Each row is a point on a tangle of strands that fork, close into loops and nearly touch. The rows are in no order.
(in the rows, 100 means zero)
Points whose rows are less than 55.7 apart are linked; no others are.
(708): [123  93  73  82  99 117  91  89  92  94  99 113  92 106 106  81 100 118
  70  98 107  77 127 100  93  97]
(15): [116  83  87 114  96  90 108  99  98  84 104 142  98 101 113 101 130 111
  93 110 102  77 107  90  78  82]
(814): [114 101 103  85 109 106 101  96 108 105  78  95 116 113 101  72  78 124
  83  90  94  94 130  96 102  96]
(786): [107 110 112 111 100 108 110 123 126 104 101  93  62  98 105  94  89  96
 126 108 104 110  90 113  99 104]
(117): [117  82 106 126  91  87  99  87  96  94  98  89 125  98 103 103 120  92
 108 102  79 110 102  96 101  89]
(131): [126 101  76  76  96 103  88  81  90 101  96  89 103 112 100  81 101 113
  70  91  97  76 128  99 103 102]
(704): [ 79  84  87 114 116  95  82  66  94 103 133 120 113  98  91 127 104 112
  85 107 119  79 105 104 100  84]
(717): [119  90 115 111 103  92  96  76 119 107  97  97 130 119  93  87  96 129
 101  99  84  80 133  91 107  81]
(731): [ 85  86  85 123 108 107  76  70 102 106 136  96  99  93  82 127  95 106
 102 109 120  92 100 112 109  88]
(362): [129  96  69 109  56 107  95  99  79  78 113 111  75  92  95  98 137  76
  80 103  89  83 108  89  83  98]
(1019): [ 98  85 107 122 105  66 106 104  75  89  93 119 127  92 111 117 123  96
 103 105  99 109  87  88  92  87]
(585): [ 93  88 100 113 116  97  95  92 109 100 106 116 101  99 105 103  95 117
 101 109 114  98 108 103  94  86]
(4): [ 93 101  90 111 104 123  84  99 116 107 128  83  60  90  85 115  90  93
 118 114 123 104  90 116 104 108]
(460): [118 126 104  90  81  95 106 119 132 113  88  75  94 121  95  72  81 120
 111  90  89  96 114 101 118 101]
(462): [ 69  97  85  79 124 110  85  74  83 107 111  91  84  89  89 125 110  82
  82  96 112  93  95 103 101 114]
(398): [114  94 137  94  79  84 119 106 124 108  68  85 160 129  76  80 101 119
 121  87  58  91 111  77 113  99]
(550): [ 59 107 104  87 113  85  97 102  62  97 101 103 102  78 102 132 110  75
  97  94 118 122  75  95 106 117]
(1031): [ 78 107 109  95 112  96 100 135  77  71 121 139  89  72 115 112  82 107
  97 117 137 119  83 102  93 110]
(416): [ 78 103 127 109 120  85 119 143  94  92  98 132 117  86 118 103  69 118
 122 108 123 128  73 107 102  96]
(744): [133  95  67 100  69 103  85  84  86  87 115  90  88 103  95  94 130  90
  79  96  94  75 116  95  96 101]
(687): [ 54 104 127  87 132  91 120 115  85 109  72 116 146  99 113 107  74  99
 113  90 106 125  66  99 107 107]
(798): [ 98  82 103 119 101  83  98  88  81  96  91  99 135  93 104 112 114  90
  98 101  90 117  96  95 100  91]
(784): [104  93 131 128  94  95 107 101 143 110  95 102 118 118  90  90  86 128
 129 101  85  99 115  94 113  76]
(1062): [110  99 130  99  89  81 112  80 124 113  85  73 151 125  83  93 110 109
 122  87  65  84 115  80 115  99]
(761): [116  98  81 109  68 100  96 106  74  81 102 109  68  87  99 109 139  71
  88 103  94  99  97  85  82 101]
(863): [ 72 106 114  76 146 101 101  78 103 129  83  99 117 112 101 101  93  95
  80  86  88  84 111  95  94 111]
(261): [122 101  86 117  80 112 100 113 103  85 120 122  51  96 102 101 112  90
  93 118 106  80 101 106  80  99]
(808): [138 102 104 121  76 106 108 123 102  92  92  86  84  98 105  82  97  88
  98 103  79 114  99 116  97  94]
(995): [ 97 110 108 127  82  99 101 128  82  89 107 104  64  78 102 118 107  73
 110 116 107 124  73 105  94 106]
(358): [129  95  68  91  88 104  82  63  91  99 116  88 102 113  91  98 120 105
  78  94  96  63 123  96 107  97]
(658): [133  83  92 133  81  88 103  94  99  78 115 126 102  99 107  99 134 101
  96 114  87  79 107  90  82  83]
(95): [136 108 109 113  83 115 117 138 103  88  82  97  83  97 110  71  78 100
  92 104  79 116  98 121  91  95]
(348): [ 95 111  90 112  73 126  84 118  79  82 126 110  49  73  82 121  97  75
  90 122 113 112  87 102  82 109]
(224): [ 78  97  91  86 124 115  89  80 101 111 104  82  86  94  92 111  95  94
  96  96 114 102  99 109 108 109]
(62): [ 80 106 101  90 101 127  94  86 129 122 100  71  91 108  91  99  80  97
 126  88 102 113  91 114 122 105]
(901): [120 109  84  91  81 104  91  94 103 109 100  57  90 108  95  89 105  85
 103  87  91 102 105 108 115 109]
(451): [132 107  87  90  93 126 105 129  93  81  91 103  70  93 115  65  82 108
  71 106 101 107 113 111  85 109]
(847): [123  85 113 119  94  89  96  60 111 102 108  79 142 111  91  97 114 113
 108 102  76  83 124  91 107  89]
(825): [137 101 105 119  65 106  94  93 118 103 107  62 120 110  95  82  95 103
 116  99  69 103 111 111 119  92]
(393): [ 49  98 118 103 117  97 100  92 108 115 112 106 137 100 105 115  65 107
 118  94 113 121  78 117 117  97]
(141): [ 75  88 105 106 114 105  88  64  97 118  97  82 138 103  94 114  93  89
  97  94  89 109  99 109 115  96]
(569): [108 111  99  88 106 119 101 118 117  99  99  87  60  94 103  87  87  97
 111 105 112 110  97 111  99 116]
(146): [107  99  70 110  67 117 103 109  95  81 122 144  60  92  98 108 130  84
  91 116 109  71 105  93  75  96]
(509): [ 87  80 103 106 125  81  96  74  92 101 102 130 140 105 108 111 107 114
  77 106 101  83 112  94  89  83]
(1064): [112  85 101 110 111  75 111 101  97  91  88 123 106 102 111 102 127 105
 101 105  98  92  98  85  83  87]
(577): [ 96 102  75 101  81 124  82 102  88  89 124 107  53  83  82 119 115  82
  89 113 118  95  96  97  85 110]
(776): [130 110  79  99  75 129  95 118  97  82 117 114  44  95  99  91  99  92
  79 116 107  80 107 111  81 111]
(297): [134 105 121 115  74  98 120 130 123 103  80  88 113 114  99  72  89 110
 120  96  63 110 100 104 105  86]
(561): [116 123  89  66  96  79  98  89 103 116  84  64 113 123  96  84 105  99
  85  82  83  80 117  94 114 114]
(840): [109  92  86  90 113 123  97 102 100  89  99 121  85  96 109  81  87 125
  76 107 117  92 120 104  88  97]
(1066): [ 63  98 123  94 121  89 115 100  88 117  66 105 152 106 107 111  92  86
 114  87  89 123  70  97 108 103]
(137): [104 117 115  94  81 115 112 125 139 114  86  80  90 116  99  75  75 109
 127  86  85 113  92 107 115 102]
(305): [ 90  94 104 119 109  84 103 105 105  99 110 113  87  93 107 117 108  99
 117 111 117 108  87 100  95  94]
(106): [105 104  99  69 126  95 116 118 101  96  73 109  76  98 112  88 108 105
  99  95 110 100 100  89  84 113]
(545): [121  88 123 107  91  82 107  70 108 103  91  72 155 113  91  96 120 103
 117  95  65  91 114  86 106  96]
(497): [ 96 102  81  98 101 125  79  99 105  97 128  96  51  87  83 118 103  91
 103 115 127  93  92 106  95 114]
(284): [103 101 103  85 122 117 105 106 112  97  82 106  96 103 108  73  74 127
  86  99 109 102 120  98  95  98]
(114): [ 95 110  83 115  62 109 105 118  80  76 122 150  60  82  96 120 129  76
  93 121 110  88  92  89  72  96]
(729): [ 69 100 123  98 125  83 116 130  80  94  93 124 134  89 118 106  71 111
 114  97 122 129  75 105 105 101]
(828): [ 63 102 100  82 116 100  90 115  68  75 128 129  98  72 102 117  82 104
  82 108 138 116  88 101  98 113]
(147): [ 69  86  99 106 113 106  87  82  83 106 105  96 131  90  98 115  81  95
  85  99 107 119  95 113 108  97]
(473): [ 60 106 110  74 140  87 108 103  68 100  82 114 114  85 113 119 102  85
  85  94 111 113  79  94  96 119]
(1072): [ 82 103  91  86 113 123  87  71 112 123 103  65  95 106  86 105  86  93
 108  87 101 100 100 113 120 108]
(659): [106  93 129 123  91  98  99  84 137 112  99  93 133 124  85  89  85 133
 119  97  82  87 130  90 121  80]
(991): [110 104  99  83 113  72 111  97 108 108  81  85  92 113 101  99 127  91
 114  83  91  87  99  84  98 105]
(788): [120  95 130 101  81  91 120 124 124 106  65  94 139 123  85  72  91 122
 124  90  63 103 107  85 108  89]
(203): [ 90  96 110 121 112  72 109  98 108 109  98  96 102 101 104 118 121  88
 134 100 102 109  79  92 103  93]
(952): [105  99 111 110 111  69 115  96 115 109  89  89  96 111 102 108 131  90
 135  92  90  95  87  81 100  96]
(245): [130  78 102 139  86  92  95  85 101  87 114 101 120  97 101  98 115 107
  99 114  83  98 113  99  96  78]
(214): [109 113  90  61 115 115 105 113 104  93  92  94  62  98 109  81  96 104
  92  98 116 100 106 100  93 123]
(87): [ 78 105 128 120 109  86 119 134 115 106  94 119 110  95 113 110  83 110
 143 107 110 128  65 107 106  89]
(483): [124 104  79 106  80 122  79  84 108 112 116  58  90 107  84  93  85 102
 103  95  97  96 112 117 124 100]
(431): [ 83  98  80  74 122 105  92  72  94 107 108 108  82 102  97 115 124  93
  79  94 112  70 105  95  93 109]
(442): [ 66  93  96  93 121  96  90  95  80  91 120 126 109  84 105 117  89 109
  79 106 128 104  96 107  96 101]
(999): [ 60 100 104  97 118  85  98  96  84 105 106  98 105  86 102 129 100  83
 110  98 119 119  77 104 109 110]
(591): [ 95  97  68  67 101 114  93  85  84  93 104 109  72  97  95 107 132  87
  76  92 114  76 106  92  90 115]
(157): [133 116  90  97  79 126 100 128  95  84 102  90  51  92 104  79  86  87
  81 108  98 104 100 119  90 115]
(213): [127 118  93  85  90  97 100 109 115 108  90  85  99 117 100  70  83 125
  91  95  94  89 125  99 110  98]
(743): [ 82 102 118 112 109  80 108 139  80  80 123 140 102  81 119 113  79 114
 106 112 134 118  82 108  97  98]
(860): [ 74  89 100 101 122  98  94  91  89 101  99 112 119  91 107 108  84 107
  85 104 115 113  99 106  97  95]
(76): [110 104  70  71  93 100  93  93  86  97 100  85  67 100  99 101 130  80
  83  87 106  86 104  91  94 119]
(720): [128 117  70  74  80  92  95 105  92  99  98  66  74 106 102  86 117  85
  88  91  97  92 105 100 104 119]
(281): [134 111  83  69  91  79  96  84  92 103  87  82 122 121 102  79 113 109
  74  90  81  72 127  89 102 105]
(727): [117 106  96 105  78 115  85  78 122 120 108  61 115 119  86  88  81 111
 112  91  84  95 116 108 131  93]
(1068): [ 82  94  93 123 102 115  82  87 116 113 129  83  87  92  84 123  88  94
 123 109 117 109  87 119 114  97]
(477): [135 114 113 113  57  97 109 116 126 107  96  68 112 117  98  77  94 102
 124  93  63 106  97 108 116  94]
(327): [115  97 100  94 110  98 114 125 101  92  80 111  79  97 113  87 104 105
 101 102 102 106  99  96  84 102]
(612): [ 83 105 109  75 131 113  99  80 100 123  74  86 125 114  99  87  82  97
  76  82  85  92 118  99 101 110]
(962): [ 91  77  93 115 115  89  85  60  92  99 120 127 133 104  99 117 113 113
  78 107 104  72 115  97  95  80]
(984): [ 85  95 113  94 112 114  92  67 108 124  84  79 142 116  93  96  84  97
  93  86  80 100 112 104 114 100]
(1044): [ 68  95 123 119 108  84 111 108 114 112  98 109 129 101 108 115  83 106
 137  99 104 125  73 107 112  88]
(429): [108 101 114 112 106 102 115 125 120 102  87 106  86 100 110  88  89 111
 118 105  98 115  95 105  94  92]
(53): [ 48 103 113  91 122 102 102  97 101 111 104 100 119  91 106 119  74  95
 119  95 118 126  72 113 118 108]
(435): [110 115  98  71 106  72 109  92 108 116  80  69 106 123  97  92 118  91
 103  78  84  82 106  87 106 112]
(1048): [ 89 103  82  92  80 105  97 107  64  82 101 122  73  75  96 118 131  76
  82 104 113 112  92  81  81 105]
(713): [ 82 113  85 100  69  96 100 114  60  80 115 138  74  76  95 127 136  75
  93 109 116 104  86  74  78  99]
(298): [132 114 100  91  91 118 115 140 103  89  80  93  80  97 114  58  71 109
  85 100  90 113 106 113  91 105]
(918): [ 56 104 115  78 149  89 104  88  84 120  88 110 120  98 110 117  97  89
  81  94  99  98  89  98  94 115]
(86): [107  79 110 107 122  72 109  89 101  97  86 125 131 108 107 101 116 116
  95 105  92  87 110  83  84  81]
(701): [ 88 118 109 121  80 112  95 134  76  80 122 115  61  69  96 120  88  75
 101 126 115 130  74 110  93 110]
(241): [ 79 108 115  92  90 129 105 104 140 118  90  83  95 114  99  87  74 106
 134  85  93 121  82 108 119 103]

How many points has the smallest loop of links through each point below? Write - if it is on no loop.
(1044) -> 19
(1064) -> 7
(786) -> 6
(224) -> -

Name the points in between on the shortest way along the links from the first point to the second, in order.
(962) / (798) -> (509) (86) (1064) (1019)
(995) / (731) -> (701) (348) (577) (497) (4) (1068)
(991) / (157) -> (435) (561) (281) (131) (358) (744) (362) (761) (1048) (713) (114) (146) (261) (776)
(442) / (53) -> (828) (1031) (743) (416) (87) (1044) (393)
